Each row is a point on a landscape with many valleys, with its height.
A ball rolls from a point to the lowest of its 2 nearest points, and stops where none of them is lower. Distance is the straight distance between rows; heights are no part of it.
z15: [ -5  -6  -7   0   3  21  14  -1  -5   7  31  11   4 -19 -23 -34   5 -20
 -28  18  10 -27 -23  -5 -18   4  12 -20 -24  -1  18   9  -8]  (h 373)
z653: [  0  -7   4   3  -8  16   3   2   3   9   0  -8   0  -8 -18 -24  13   5
   3   0  15  -2   7 -20 -23  -7   7 -25   2  -9  15  14   8]  (h 305)
z310: [  6  11 -13 -17   5   1 -40  25  14 -20 -15   0  -4   0   8  29 -16  16
   0 -11 -35 -33  17  13   3   7 -14  11   5  24  10   4  -6]  (h 595)
z374: [ -1 -10  -8 -14  -7   4 -22  -1 -12 -32   4   8 -10   2  25  34   9  -6
   8  22 -13  25 -31   2   9  -1  -2 -10  13  -1  27   1  32]  (h 491)
z444: [ 11  14   0  -2 -20  -3  -4   3  -6   2   8   7   0  18  -2  11  -8   6
   6   9  -6   7  19   0 -20  -3   8  -7  -4  -5  -5   5 -23]  (h 546)
z644: [-18   1  -2  18  17 -23  34 -12 -14 -12   0  16  -5  18  11  -3  -1  -5
  23   0   6  25 -12  11  13  18 -12  18   9  -8  -8  -8   9]  (h 267)
z924: [  4  -7   3   4  18   1 -20   0 -18  -8  18  21  12   2  -1   5 -23 -12
  -8  -3 -15  -5  27  22   1  16  -5  -9   8   4  11  -6  18]  (h 497)
z481: [  3 -16  -8 -12  11   0  10 -10  13  10 -23   3 -19   7   8 -13  -2 -21
   8 -17  12  11   3  -2 -10  30 -29  -5   1 -22  16  13   5]  (h 603)
z386: [  9   3 -11 -14  10  -5 -26  12  12 -10 -18   7 -34  -8  -5 -14  25  -6
  12  19   8  12 -19   0  -5 -13   8 -14  13 -33   7  -3  11]  (h 318)
z39: [ -1  -8   3  -3  21   4  18 -27  14   5  20  -8  -4 -20  -9  -7   7 -15
  11 -11   2  19 -10 -11  -4   4  -6 -22   5 -10  10  11  17]  (h 569)
z238: [ -5   7  -6 -21  12 -10 -25  23  23  -4 -25 -14 -22 -12  24   7   5   9
  22 -12 -28 -15 -19  17  25  -7  -6  11  16   5  -5  -3   2]  (h 300)
z518: [  3 -10   1   1   2  -2 -10  -8  -3 -20   0   6  -8  12   6  18   4  -9
 -17  -9   7  -9   8 -10  -5  11   6   7   2  20 -13   5  -8]  (h 385)
z800: [ 23  -6   5  -8 -13  13   5  19 -27  -3  11 -11   3 -16  -1 -14 -12   3
  -3 -20   6 -12  22 -13   1   6 -26   4 -14  -2  -3  -1  12]  (h 419)
z547: [  6   8 -13  -5 -11   5   6  20 -11 -18  14 -23  -1 -31  26   0  -4   4
  -9   9 -10  -9 -37   2  25   3 -18 -10  15   1 -14 -11  26]  (h 378)
z577: [ -7   8  11   2  21 -11  25 -21  28  35   7   4   8  11 -13 -10  -3   9
  22   2  -9  24  18   8   9  -5  -5  -8   4  -2   3  -4  -6]  (h 460)
z113: [ -6  17 -10 -14 -19  -6  -2  11  16  -9  -6   2  -3  14  -2  19 -13  19
   5   2 -27 -24  23  -8   6   2   9   4  -4  41 -12   9 -35]  (h 629)
z823: [  2 -11  -2  -9  11  -3  -7 -20   3   0   3   3  -4  -4   5   8  -1 -23
   6  -8   2  29 -11   1 -15  16 -14 -13   3 -24  27  16   7]  (h 587)
z140: [-20 -15 -10  14  21  13  24  -9 -10  16 -14  16  11  -9 -18 -37  -1 -14
  10 -14  20  -3   2  -7  14   3  -2   4  -8  -5  13  -8  21]  (h 226)
z848: [ -6  -1  -8   0   6  10  -8  16  -4 -17  15  19  15  -1 -10 -13 -14  12
 -17   7 -10 -16  25   2   3  17  -3 -24   4  14   6 -10  18]  (h 495)
z11: [ -7   6  -6 -17  16  -7 -21   7  14   0  -5   1 -22 -10  11  -2   5  -1
  24  -1 -19   2   0  19  31 -20  11  -9  24   9   0 -15  14]  (h 346)
z959: [  5 -10  13   4  17 -27 -12   2 -19 -30   2  -3  -5   3   2  20 -10  11
   6 -26  -9   3   3  14  12   6  -9  20   5  -8 -20 -11   3]  (h 486)
z377: [ 15   2   6 -10 -18  16  -7  24  -8   9  13 -23  -4 -17   3   5  -9  11
   1  -9 -10 -30  24  -6  -1  -9  -6  -4  -8  21 -21  -1   5]  (h 397)
z473: [ 24 -12 -13   1  -5  -8 -14   6  -1  -2 -21  10 -11  21  10  17  -5  -4
 -12   5  -1 -12 -35  -2  -6   5 -18   8  -4 -34 -27 -11 -27]  (h 280)
z255: [ -1 -17  -1 -27  -1  -8 -24 -19  10  -2 -21  -1 -19  17  10  41  -2 -20
 -10  -8 -16  12  -6  20  -4   7  12  21 -11  -1   0  11 -26]  (h 329)
z70: [-25 -13   4   2  11  -1   9 -17   2  28   8   6  15   7  17  21 -21 -18
  15   3  -5  15  18  16 -15  19   4  -9   1  15  -5   1  15]  (h 632)
z111: [ -1 -11   9 -15  -2  -6 -13  -5  -4 -32 -13  -9 -14   4  25  38  19   7
  18   2 -14  38 -17  16  13   3 -10   8  17  -3  21   5  24]  (h 466)
z910: [  0  -1 -12  -9 -12  11  -3  13  -5  -5  11 -20 -17 -18  12  11  -7 -10
 -22  10   4 -15 -29   5  -2   8  20  -1  -9   8 -53 -11  -8]  (h 542)
z671: [ 10  -1  -1   7 -11   9   4  15 -16 -20  28 -32  -7 -49  -4 -18   2   8
  -5  -5  13 -10 -20  -4  20   3 -12 -14  -1   0 -15  -3  42]  (h 345)
z822: [  0  -1  11   8  -1   6   0  -7  -3   3   5   0   3   5   4  -2   3   1
 -12  -8   2 -17  20 -14   4 -12   2   8  12  36   4   6   3]  (h 411)
z803: [  2 -10 -11 -15  -6  -1 -34   4  12 -32  -6 -11   1 -20  13  28   8   7
  -4   0 -15   6 -25   3  23  -4  -3 -20  15  -3   9  -6  25]  (h 518)
z146: [ -3   0   0  19   7 -18  20 -17  -7 -16   8  20 -18  42  18   6   5  -9
  -2  17  16  10  -9   5   6  10 -11  24   2   6  -9   1  -8]  (h 310)
z957: [  3   7  17  13  -4  -3  36 -11   7  13   7  17   0  27   9 -11   3   4
  11  13  21  21  27   4   1  18 -29  18 -10  19  28  14  13]  (h 462)
z782: [ 42  16 -19  -2 -17   8   5  23  -3  18  -6  13   1  -6 -11 -15  -2   0
 -15  30  -4 -20  -9 -14  -2  -8 -23   2 -23 -27  -9 -11 -21]  (h 339)
z771: [  7   1   1  -7 -18  11 -35   7  -3  -2  -9 -19 -18 -12  -1  16   0  -8
  -8 -15   6 -26   5   0  -9 -15  34  12  -5  11 -22   6 -19]  (h 347)
z328: [ -8  16   7   5 -18  -9  15  13 -14 -13  15  -1  22  10  -2   3  -4  19
  13  16  -1  19  12   5 -25   7   2 -11  -7 -17  -3   3  -6]  (h 568)
z945: [ -5  -7  21  16   3 -10  41 -21  12  28  13  17  12  10 -10  -5  -1   5
  20   6   8  19  26 -20  10   9 -30  -1  -9  19  16  11  13]  (h 438)
z697: [ 12   3  23   7  20 -23   0 -14   4   8  -5  12  -3  20  20  17  -4   5
  12 -10 -17  14   5  17  23  12 -27  27  22  12  22   0  -1]  (h 536)
z721: [-14  11   6   8  12   7   5  -3   9  -2  -6 -17   5   1  22   5  16   1
   0  -4   4   6  -7  23  -6 -12  13  13  19   8  -4  -6   9]  (h 642)
z318: [ -5  14   8   1  11  -2 -35  -3  18  -5  -1  -1  22   6   4  32   5   9
  -2   6 -19   9   4  38 -15 -13  17   1   1  -4   4  -6  -8]  (h 676)
z871: [-20  14   5  15   3 -16  15  -7   8  -9   6  17  13  13 -32 -23  11  16
   6  25  15  16  -4  -4 -20   3  16 -16   2 -12  29  16 -14]  (h 317)
z213: [ -6   5   1  18  20   5   5 -14 -22  -3  15  11   9   2   3 -14   1 -22
 -22   0  11   3  -6  19  -1  -3  12  15  10  -5  21  -3   8]  (h 309)
z677: [-17  -5  14  13 -15   6   9  -7   8  31   5   3  15  12 -18  14   1  13
   9   5  -7  -6  10 -20 -13 -11  19 -28  -5   9 -15  -2 -11]  (h 371)
z34: [  3  -9   6   0   4  12   3 -23  16   8  27 -20  13 -28 -16  -3   9  -9
 -22 -12   0   6 -17 -16  -4  -6   7 -24   2 -11   3   9   2]  (h 548)
z41: [ 22   2   5  -8 -11  18 -30   5   6  32  15 -14 -11 -17   9   9   0 -12
  11  11 -11  -7   3   7 -14 -26   6 -24   3  -9  -6  -2  14]  (h 401)
z65: [ -8   4   8  12  10 -23  10  -9  -5  -5 -21   2  -1  16  15  12   7   6
  36  -6   9  37 -13   7   0   2  -5  16  17 -18   8  -2   9]  (h 220)
z240: [  4   3   2   0 -14  -1  -1   1   4  12 -15   8  20   4 -30  -5 -17  14
 -11 -14  -1 -13  39  -5 -10  16   2  -6 -18  -1   0  11 -34]  (h 559)
z718: [-10  18   1  -6 -16   9  33  11 -13   9   0 -26  23 -13   5 -27   0  11
  11   1   0  23   0  12   1  -8  -4   5  -6 -16  19  -1   5]  (h 607)
z582: [ 15   1  -1   1 -17  22   9  15 -25 -11   9   1  12 -13 -11 -21   1   6
 -22   2   4 -18  14 -18  -6  -2 -19  11 -15   6  29  10   8]  (h 437)
z634: [  7   2  15 -10  11 -20  -7 -18  31   3   0   7 -16  23  14  36  11   6
  25  10  -8  47  -3  13   2   1  -7   4   1  -5   7  -1  -1]  (h 396)
z746: [-22   2   7  10   5 -15  -5 -19   1  28 -20  20   6  24   3   1 -20 -16
   9   7   6   3  29  13   3   1  17  16  10  29  19  11  -6]  (h 403)
z135: [ -9  -4 -10  -2  -3   1 -18   2  11 -50  24 -18  -1 -28  -1  14   7   9
 -15   3   2   4 -30   0  12  12   9 -28   2   1 -12  -1  23]  (h 547)
z173: [ 18  16   9   9  14   3   9  21  -6  10   7   1  19 -19   5 -19   7  13
 -21   1 -17 -16  -5  18  26 -21 -22  27  -7   1  -5 -30   0]  (h 429)
z680: [  2  -9   1   0  25  -2 -48  -5   2 -16 -28   7  -6   2   5  15  11 -10
 -21 -18   2 -13 -10  18   1 -11  16  23  13  -2   7  -6   1]  (h 277)
z643: [-22  -1   3  18   2  16  39   0 -11   2  23   0  20   0 -13 -21  15   1
  -2  14  10  -2 -12  -7  -9 -11   6  -3 -18   2  -3 -10  12]  (h 436)
z369: [-13  -3   5   5  15 -10 -27 -14   5   4   0   0  38  -9   2  31  -8  -5
   1  -3 -12  21 -10  21  -4  -2  16 -13   8 -17   4  -5   8]  (h 691)
z883: [ -4   5   8  10   0  -3  30 -12   0  22   0   7  18  25  11  -6  -6  -3
  -2   1   5   5  18  15   2   5 -13  25 -16  16   2   2  -7]  (h 487)
z119: [ -6   4  13   7   7 -16  13 -21  19   6  23  16  -1  12 -22   4   3   6
   9  15  -5  26  23   2  -4   9  10 -15   2   1  -1   7 -13]  (h 489)
z343: [ -9  -8   4  -9   0 -11 -21 -22  15   4  -3   4 -15   3 -23   4   6  -9
   4  -3  -3  16  10  -4   3 -17  41 -16   3  -1   2   5 -15]  (h 382)
z383: [  8  -3  14  10 -23  -2   1 -23  23  28  -4  21  -3  29  -7  20  -4  -3
  10  14  13   6  33 -13 -14  16  -1  -7  -3  25  11  30 -16]  (h 440)
z601: [ -2   8   4   3   0 -14  18  -5  -3  -9   0  11   8   3 -12 -21   1  13
   3   1   5  16  14 -16  11  12 -12   1  12   2  41  19  -1]  (h 384)
z277: [  8  10   2  -1 -21  17  -4  16   1   5  -1  -1  16   3 -23   6  -9  22
 -15 -11  -8 -33  35  -1 -14   2   7   6 -19  16 -18   0 -29]  (h 577)
z556: [-21  -6  -9   7  27   0  24 -25  -7  -1  -1  11  -2  -2  -2 -26  -1 -26
  -1 -13  12  11 -11   6  11  20  -1  10   5  -6  24   5  10]  (h 268)
z407: [ -2 -17  10  11   2 -23   3 -13  -9 -10  -8  20 -11  34  16  28  -9  -6
   1   0   1   1  17   1   8  21 -17  23   4  21 -12   9  -9]  (h 350)
z789: [ -9   5  -9   3 -13  18  25   1   0   7  25   0 -11  -5  -7 -22  13 -11
 -21  30   8 -13 -22  -9 -15  -6  19 -12 -10   6  -2   3  -5]  (h 402)
z516: [ 10 -12   0  16   1  -9  -2 -18 -15  -1  12  15  -9   5  -5   5   7 -26
  -4  -2  25  -2 -37 -23 -11  -8   9  -3 -10 -31  -7   2 -15]  (h 279)
z640: [  4  17 -16 -11 -15   1 -34  20   2 -16   0  -3  -3   1  -7  31 -23   7
   0  -3 -31 -37  22   5  -1  -2  13  15  -6  30  -5  11 -26]  (h 611)
z916: [ 12  -3   2  18 -30   6  19 -16  -3  19   0  18  -8  36  -7  -1  -2 -10
   8   7  29  -4  23 -16  -8   5 -13   1 -19  10   5  25 -23]  (h 465)
z226: [ 13  -1  -1  -8  -7  15  -4   5  -4  28  21  -1   2 -12   0 -13  -7  -8
  -2  16 -11  -9  -8 -13   3 -20  -3 -30   3 -11   2 -10  13]  (h 423)
z747: [  1   3   9   3   0   4   6  -8  11   5  30  12   3   2 -31 -10   1   8
 -24   8 -10  -4  25  -1  -5   6  13 -19  -5   6   0  -1 -18]  (h 514)
z186: [  3  -5  -5   4  11   1 -32  -2  -1 -24  -7  -4  -6  -9   1   7  14 -10
 -28  -2  12   0 -23   9  -6  -8  23   7  10 -15  -8  -5   2]  (h 238)
z275: [  5   0  19  13  13  -3   6 -27  17  29   8   1  15  17  16  26   4 -10
  -8 -12   0  -1   7  10  -9  -1 -11  16  -3  13  -4   3 -11]  (h 508)
z972: [ 15  10 -17 -12 -18  -3  -2  17  -4  -1 -10  11 -10  21   9   3  -9   2
  30  19  -1  12   5  -5 -19   5 -19 -15  -1 -27   2  -2  -6]  (h 522)
z137: [  3 -19  -7 -17  11  -2 -28  12 -12 -40  -5   2 -28 -10   6   2  -3  -2
   4 -13  -6  11   6  16  13  24  -5  -2  11  -6   4  -6  27]  (h 216)
z775: [-15   4  -8   5  14 -16   4  -8  14   0  -3  14   7   4 -25 -24   6   8
  19   7   8  13 -16 -16  -2  -9  11 -25   4 -27   5  -3  -6]  (h 272)
z872: [ 27  15  -4 -10  -8   5 -24  27   4 -14 -12  -4  -8  -6  -6  -2   0  20
   2   2  -4 -11  18   0 -13  -3 -12  -7   7 -17   2   1  -4]  (h 266)
z769: [ 22   5   9  -5 -12  14 -19  22  -2  20  -4 -33 -23 -29   2   1   4  -3
  -8  -9   5 -41   8  -2  -4 -18  15  17  -6  25 -34  11   7]  (h 376)
z401: [ 15 -12   4 -33  -4  -8 -14  -4  12 -17  -6 -26 -28   1  12  30  -1  -4
  -9 -20 -22   7  -9  15   1  11  -7  21  -9  -7 -11  12 -27]  (h 278)
z108: [-17   5  13  10   5  -9  10 -25  13  53   1   9  10  25  -8  -6 -18  -4
  17   7  -6   3  19  10   8 -19  19   4  -6  18   6  -1 -11]  (h 432)
z765: [  7  14  -8 -14   7  -8   3  -6  15  10   2  -4 -10   6  20  -2  -2  -9
  -5  12 -15  12 -16   9  10  -5  -6   2   9  -4   2 -10 -15]  (h 181)
z254: [  1   3   1  -1 -10  18  29   1  26  28  17   0 -16  14 -11 -19  16  10
  10  24  -1   2   9 -10 -14  -2   2 -26  -9   3  -7  -4  -9]  (h 412)
z117: [ -7  17   5   0 -10  -4  23  10 -21 -11  18  -9   9  -7  -1 -18   1   5
  19   6  11  25  -1   8 -23   5  -7  -6  -6 -29  24  12   6]  (h 589)
z947: [  3   1   7   0   9  -4 -52  -3   0  -3 -10  -8   6  -6  -1  20  -8  -9
 -12 -29  -9 -28   7  15   2 -16  19  18   2  10   0   6  -8]  (h 313)
z548: [ -7   8 -17 -14 -17   2   3  13  20 -12  -4   2  -6   5 -15  -4  -1  18
 -15   4  -7 -14  10 -13  -1  10  15 -17  -4  13 -25  -2 -27]  (h 617)
z921: [  0  10 -11   6  17   9  -1  20  -4 -16  -6  23   6   0   3 -25   3   9
 -22   8   2 -18  -4   9   5  16 -16   0   9  -6  17 -16  12]  (h 475)
z889: [ 13   8   8   5  -2   9  13  12  13  20  27   9 -26  -6 -29 -36  30  12
   2  37   5 -11  -8 -12 -18 -17   3 -30  -8 -12   5  -3   0]  (h 381)
z19: [-13   2  14  13   7 -19   2 -10   0  -4  12  19  10  -5 -28 -11   3   9
  16  22   5  23   2 -16  -7   3   8 -18  12   2  46  25   9]  (h 349)
z309: [  8 -15   0  -9 -12 -15 -14 -26  20  -1 -24  17 -14  26   0  35  -5 -12
 -10  -2  -3  12   4 -11   2  19  -4   7  -5   9  10  28 -33]  (h 380)
z588: [-12   2  -7  10  17  12  11   0 -21 -13  26   7  10 -25 -14 -35   2 -18
 -23   5  11 -17 -25  11  -2   2  11  -1  -3  -4  28   0  14]  (h 343)
z450: [ 19   5  -3 -24 -16   3  -8   4   1  -7 -17 -33 -11 -14  12   8  -3  -1
  -9 -21  -4   0   5   7 -15   8  -8  17  -1 -10   0  19 -18]  (h 227)
z457: [-13  -9  -2   4  -2   7  21   7 -24 -21  31 -13   3 -30  -3 -15  -4   0
  22 -10   6   3  -6  -8   8  10 -11 -19   2   0   1   0  39]  (h 306)
z40: [  8   8  -1  -7 -14  14  -6   8  -8  -1 -15 -19  -6 -16   2 -25  10  -1
   5  -3  18   5  -4  -4 -22  -7   0  -3   9 -25  33  21  14]  (h 269)
z781: [ 10  17 -16 -14  -1   1   0  16  21   1 -16 -12 -18  -6  21 -10  13   1
  -9  26  -8  -8 -21   2   3 -10   1   3  16   9  -8  -5  -7]  (h 115)
z458: [-24  -5  11  10  -8  15  34  -3  -8  20   8 -13  21   2 -19 -22   1  14
  -6   5  -6   2  17   1  -4 -14  10   2 -20   9   0  -9   0]  (h 461)
z413: [  9  -6   3   9  -8  -8   5  -7 -13 -16  14  -8 -13  -2   9  11  18  -9
  -3  -4  17   1 -34 -34   4 -21   6   5  10  -5 -21  -2  -3]  (h 316)
z384: [  0 -10   1 -11   6   3   3  -1  11  -6 -15 -22  -1 -16  -7 -11   1   2
 -11 -32  14   3   8  -6 -12  20  -7   1  -2  -7  -8  12  -2]  (h 168)
z208: [-12  -1   9  -1 -21  18  17   4  12  37   6 -19   1   5 -15  -6   5  26
  15  20 -16   1   9 -19 -13 -19   6 -41  -2   2   0  -5  -1]  (h 398)
z798: [ -7  17  -3 -18   5 -10  -2   4  18   6 -24 -17  -5  -2  32  10  -2   7
  22  -9 -24  13 -20  17  19  -3  -9  10  21   2  13  -3  -3]  (h 249)
z482: [ 17   4  -1  -3  10  -4  -5   4  16   0  17  14 -28  -7 -11 -20  27  -7
   5  24  15   0 -23 -14 -17 -15   0 -21   2 -21   8   2   4]  (h 351)
z127: [ 14   9  -8  12 -16  10   7   1  -2  13 -14  15 -13  35  13  -2   9  -6
   7  17  25 -12   3 -12 -11 -13 -10  13  -6   4   0   5 -11]  (h 483)
z926: [  4 -11   6 -23   4  -1 -11 -16  22 -10 -18   1 -28  27  27  38  21  -3
  14  16   0  42 -17  13  -3   4  -6  13   0  -1  24   8  13]  (h 431)
z866: [-12  -1  10   8   4   4  -1   1  13  18  20  -6  30  -1  -5  22 -10  15
   1  -7 -19 -16   8   2  -6  -5   9 -22  -6  13 -33 -18  -3]  (h 341)
z938: [  9 -20 -11 -10   8  12 -30  26 -10 -34 -19  -8 -28  -4  16  10  -7   1
  -9  -3   2 -16  -8  16  -5  23 -10  11   6   2 -20 -10  25]  (h 169)
z941: [-11  -7  -5  -8  -6  -4  -7   7  17   9 -16  -7  14   6   9  22 -16   3
   7 -23  -9 -14   2  -3  -7  18  -7  -7 -15   5 -27   1 -20]  (h 274)
z149: [ -8  -2   3   5   2  -4  29  -3 -19  12  -4  -8   9  -5  -5 -24  -2  -5
  -8 -20   5 -12   3  -2  22 -24   2  35 -20  13 -17 -15 -13]  (h 464)
z732: [-16  -5  -8   8  -3 -15   1   1 -18 -22   8  -1  -1  -3  -9  -8  -2  -3
   6  -2  12  -1 -20 -33  13 -15  24 -10  12   2  -8   1   5]  (h 352)
z816: [  7  14 -20  -2 -39  21   0  15  10   1 -16   6  11   6 -20  20 -12  19
 -11  -2  -2 -28   3 -11 -21   7  20  -7 -11   6 -25  -1 -40]  (h 596)
z489: [ -7  -8  -6  -8   2   1   0   7 -22 -20   9  -1 -16 -20  12  -7  -8 -12
  28 -11  -6  15  -2   2  23  17  -4 -13  22  -2  16   0  35]  (h 264)
z174: [ 44   1 -18  -2 -22   6  -7  14  -9  16 -21   7  -7   7   0  14 -17  -1
  -6   1  -2 -24 -11 -16  -9   3 -31   7 -19 -27 -20  -3 -34]  (h 312)
z96: [  4  -3 -14  -2 -13  13 -22  10   4 -34   9 -29  -1 -24  11  20   1   4
 -37   6   6 -11 -39   2   1  11   9  -7   0   2 -25  -4   8]  (h 564)
z753: [-19 -12  -6   4  -9  22  33   9  -4   1  -6  -6  39 -27  -6 -31   6   5
 -14 -10   1   6 -13  -7  18  -7  -8  16 -23   2  17 -14  13]  (h 297)
z624: [ 42  15 -14 -14 -14   0 -12  42   1   4 -17  -6 -15 -18 -10  -5  -3  21
  -2  17  -5 -22  -3 -22   1  -3 -17 -10  -9 -13 -26  -7 -10]  (h 308)
z837: [ -7  -4   4  14  24  -9 -14 -24   8  19 -34  26  -2  26  10   0  -7 -16
   9  -5  12   7  11  18   9  12  -3  22  18   9  31   6   5]  (h 374)
z89: [-10  -5  -9   9  31 -10  -4  -9 -11 -24   7  -2 -18 -11 -13  -6   1 -13
   7 -14  19  14  -8  15  -1   3  21   7   3 -25 -24 -13  16]  (h 439)
z691: [  2  -8  12   1  -4  -8   1 -13   0  19   6  11  24  -3 -30  -9 -15   7
 -12  -6 -15  -3  33 -20   8   6  -3 -18  -2  12  19  13 -11]  (h 537)
z233: [  0   4  10  -4  14 -21 -10 -20  25  -2  -1  -1   3  -1  -6  22  13  13
  25  -5 -11  35  -4  -5  10 -13   5 -12  12 -10   3  -2  -3]  (h 357)
z459: [ -4  -5  16  10 -10   4  10   0 -28  13  13  -3   8   5 -15 -10  -5   4
  -4 -12   8 -14  28  -7   3 -19  13  11 -13  18 -11  -4  -1]  (h 435)
z297: [  9  -3   5  -4  -3  11 -24  -3 -16 -16  24  -3   1  -5   0  12  -9 -12
 -17   0  -4   0  31  26 -17   7  15  -3  -1   6   7   6   9]  (h 479)
z729: [-11 -14   0  -3   5   3  14 -13   0  23 -12   2   0  16  19   7 -10 -24
  20 -12  12  13  19  11 -17  26 -18  -2  -6  -5   6  12  13]  (h 618)
z327: [ 13  -3   8 -13  13   4 -17   3  10  24   5  -5 -16  -9  20   4  -1 -13
  18  -9 -14  -9   7   7   6 -14 -11 -10  13   5  -4  -9  17]  (h 379)
z652: [ 11  -3 -23 -19  -9  13 -41  30   1 -29 -23  -8 -19  -9   8  18   5  11
   1   9   1 -11   5  13 -15   4   4  -8   0  -5 -10  -4  15]  (h 215)
z129: [ -3  -6   0   3   2 -24   0 -21  16  -3  -8   5   8   4 -10  20   9  -1
  13  -3   5  30 -22 -26  -3  -2   4 -17   1 -23  -4   6 -13]  (h 319)
z801: [  2   6  -2   3  -8   6  25   0  -9  -2   8  15   4   8 -10 -32   4  -3
  -4   9  10  -5   4 -14  -5   3 -19   3 -17  -1  36   9  -2]  (h 416)
z815: [ 16 -11  16   5  -1  17   7 -20  10  12  25  -3  21  -5   3  16   9 -11
 -26 -11   0   1   5  -9 -20   7  -8  -8  -8   4  -3   8  -5]  (h 527)
z572: [ -4  -7   7   0  -5  19   7   7   6  45   7 -28   5 -20 -10 -17   4  10
   5  12 -15 -13  -6  -9   5 -34   8 -29  -7   0 -16 -15  18]  (h 425)
z575: [ -8  -5  -2  12  15  -2  -5 -19 -21   1 -12  11   4  23  21   5 -12 -26
 -15  -4   4   5  -7  21   1  15   0  30  14   1  19   3   6]  (h 342)
z463: [ -1 -10  -9   4 -14  11  18  24 -12   9 -13   3   9  -3  -2 -14  -4   7
 -16  -3  13 -37  -3 -20  14  -8  -3  21 -35  24 -44 -21  -8]  (h 504)
z757: [-11   3  -2  -6   2  -3 -16  20   3   1  -1  -9  25  -6  13  22 -22  14
  13 -13 -22 -20   2   6   3   0  -7 -11  -3  11 -23 -13   3]  (h 311)
z274: [ -3  11  16  10  11  -6   0   9  -2  -5 -18   5  13  14  28  20   3  20
  13 -12 -14  -1   3  13  10  12 -27  26  23  20  15  -5   7]  (h 554)
z17: [ -4   0  -7  -3 -30  12  15  16  -5   7   0 -11  -5  -2   4   7  -8   5
 -10  -2   7 -27  -9 -19   3   0  15   8 -18  23 -52 -12 -22]  (h 520)
z324: [ -3  -8   4   5  22 -16   6  -4 -13 -15   1 -18 -10  -4  -1   2  -5  -2
  13 -29  12   3   0   7   2   5   5  19  -6 -12 -41 -14   0]  (h 463)
z968: [  3   9 -17  -3   7   8 -17  19  14  -2 -12 -12  -6 -23  -2 -16   8  -1
 -25  17   3 -12 -15   6  -8  -2  19  -9   7  -9 -11  -4   5]  (h 182)
z663: [-11  10   3   2  -9   9  17   1  -3   7  -8 -35  11 -21  14 -14  13   3
   0  -7   7   6 -14   2   5 -22  10   8  13   2   2   2  11]  (h 626)
z991: [-18  -6  10  17   6 -19  39 -18 -13   9   4   6  19   4 -16  -9  -7   6
  20  -3   8  17  12 -24  19  -3  -4   9  -4  10  -2   5   3]  (h 413)
z367: [-16   7  -9   4   5  -2  10  11 -16 -11 -23  -7  19  -7  13 -15  -7  11
 -13 -20   2 -13 -24  -4  30  -1   0  20  11   9  -4 -14   1]  (h 225)
z969: [ 19  -9  -4  11   9  -6  -9   4  -9   1  -6   3  -7  -4   0   0  11 -12
 -24   1  21 -12 -46  -8  -9  -2  -3  12  -8 -39 -28  -9 -13]  (h 241)
z448: [  8  16  -5   5  -1   9  24  26 -15  -4  15  -1   7 -22  17 -22   8  10
 -12  22  -7  -8 -24   2  26 -13 -15   8   2   3  -9 -28  18]  (h 406)
z651: [ -2   1  -6 -16 -13   0  -8   3   2  -4  -2 -11 -20  -6 -15 -26  -1   3
   3   1   1   2  13 -14   2 -15  21 -19   8   0   8  11  -6]  (h 344)
z139: [  2   1   0  -3  -9  28  10   8 -20   2  21  -5  14  -7  -5 -17 -10  -8
 -24   4  -1 -11  30  17 -21   5   0   0 -15   4  15   5  12]  (h 456)
z218: [  8  -1 -17   5  -2  -3  -3  -1  -1   9 -16  26 -14  36  15  -2  -7  -8
  10  14   8  -4  -1   1  -1   5 -27  -3  -3 -16   1  -2  -9]  (h 502)
z976: [-10  -3  -6   2  -2  -8   3   9  -9  23 -21   2   5  11   6  -4 -15  -4
   8 -18   4 -35  -2  -8  16 -17  -1  22 -19  13 -32 -12 -17]  (h 488)
z4: [-30 -10   2  16   7 -22  25 -17 -16 -16  14   9   5  -6 -34 -14  -8   1
  16   2   8  10  -2 -33  15  -6  26 -12   1   6   1   8   4]  (h 383)
z469: [ -2  15  -3   9  16   6  19  13 -16  -9   3  17  16  -3  -2 -38   4   4
 -24   0  -3  -5   4  23  22   6 -13  27  -1  -3  15 -26   3]  (h 454)
z461: [ -8  -4  -1  -3  24  -3 -11 -15   8  -9   8   1 -19  -5 -23  -9  13  -9
   3  -2   8  14  11  11  -8 -12  33  -6   2 -15 -12  -7   2]  (h 414)
z7: [ -5   2  -5  -9  -3 -16 -10   4  -9 -19 -21  -4 -10   3   6  -2   8  -2
  20  -1   9  26 -12   0  -1 -11  13   0  13 -27   9   0   5]  (h 271)
z828: [-13 -15  -2  -9   1  -1  13 -13   9  19  -6 -11  19  -5  -8  -3 -16  -7
  -3 -24   5   3  15  -7  -7  21   1 -10 -16  -2 -16   7 -10]  (h 223)
z104: [ 12   4  21   2   4 -24  -4  -8 -16 -12  20  -1   4   6  15  22  -7   2
   7 -10 -14  21   4  10  15  -3 -13  15  13  -1   2  -2  -1]  (h 510)
z362: [ -4  14  10   8  12  -2  -6 -11  16  -6   8   7   6  17   5  13  21   1
  -5  14   7  25   4  23 -21  -3  16   4  10  -5  10   3   2]  (h 658)
z820: [ 11  14   1  -9   3  -8 -24  11  -5 -23 -14   3  -5  10  15  17  -6  13
   1   0 -24  -3  16  21  10   4 -11  23  24   8  25   2  -3]  (h 575)
z915: [  6 -19  10   7 -11 -14 -19 -17   5   0 -14  29  -1  17 -13  23   3  -7
   8   5  15  12  18 -28  -9  13   1  -9   2   7  17  25  -7]  (h 415)
z438: [-10  -1 -10   9 -12  17  22  26 -25  -6 -23   3  30 -11  15 -19   1   6
 -12  -4   7 -10 -20  -4  15  -5 -17  30 -16   3   1 -22  13]  (h 263)
z164: [-27   1 -12  18  23   9  17  -2  -3  -6  -9   6  12 -10  -2 -24   6   1
   2 -10   7  -9 -14  -9  27  -3  13   7  18  13  -3 -18  21]  (h 177)

Call two points neighbours if one is among the 2 nearest of the other. Go from one point of each pair to the other, from neighbour to neighbour, staying as low as possible. Name the highest point that can't be avoided.
z384 / z969 | z924
z775 / z164 | z458
z775 / z384 | z582
z65 / z384 | z254
z65 / z781 | z572
z969 / z938 | z782

Where does a ball stop that starts at each point below?
z135 | z775
z640 | z40
z823 | z969
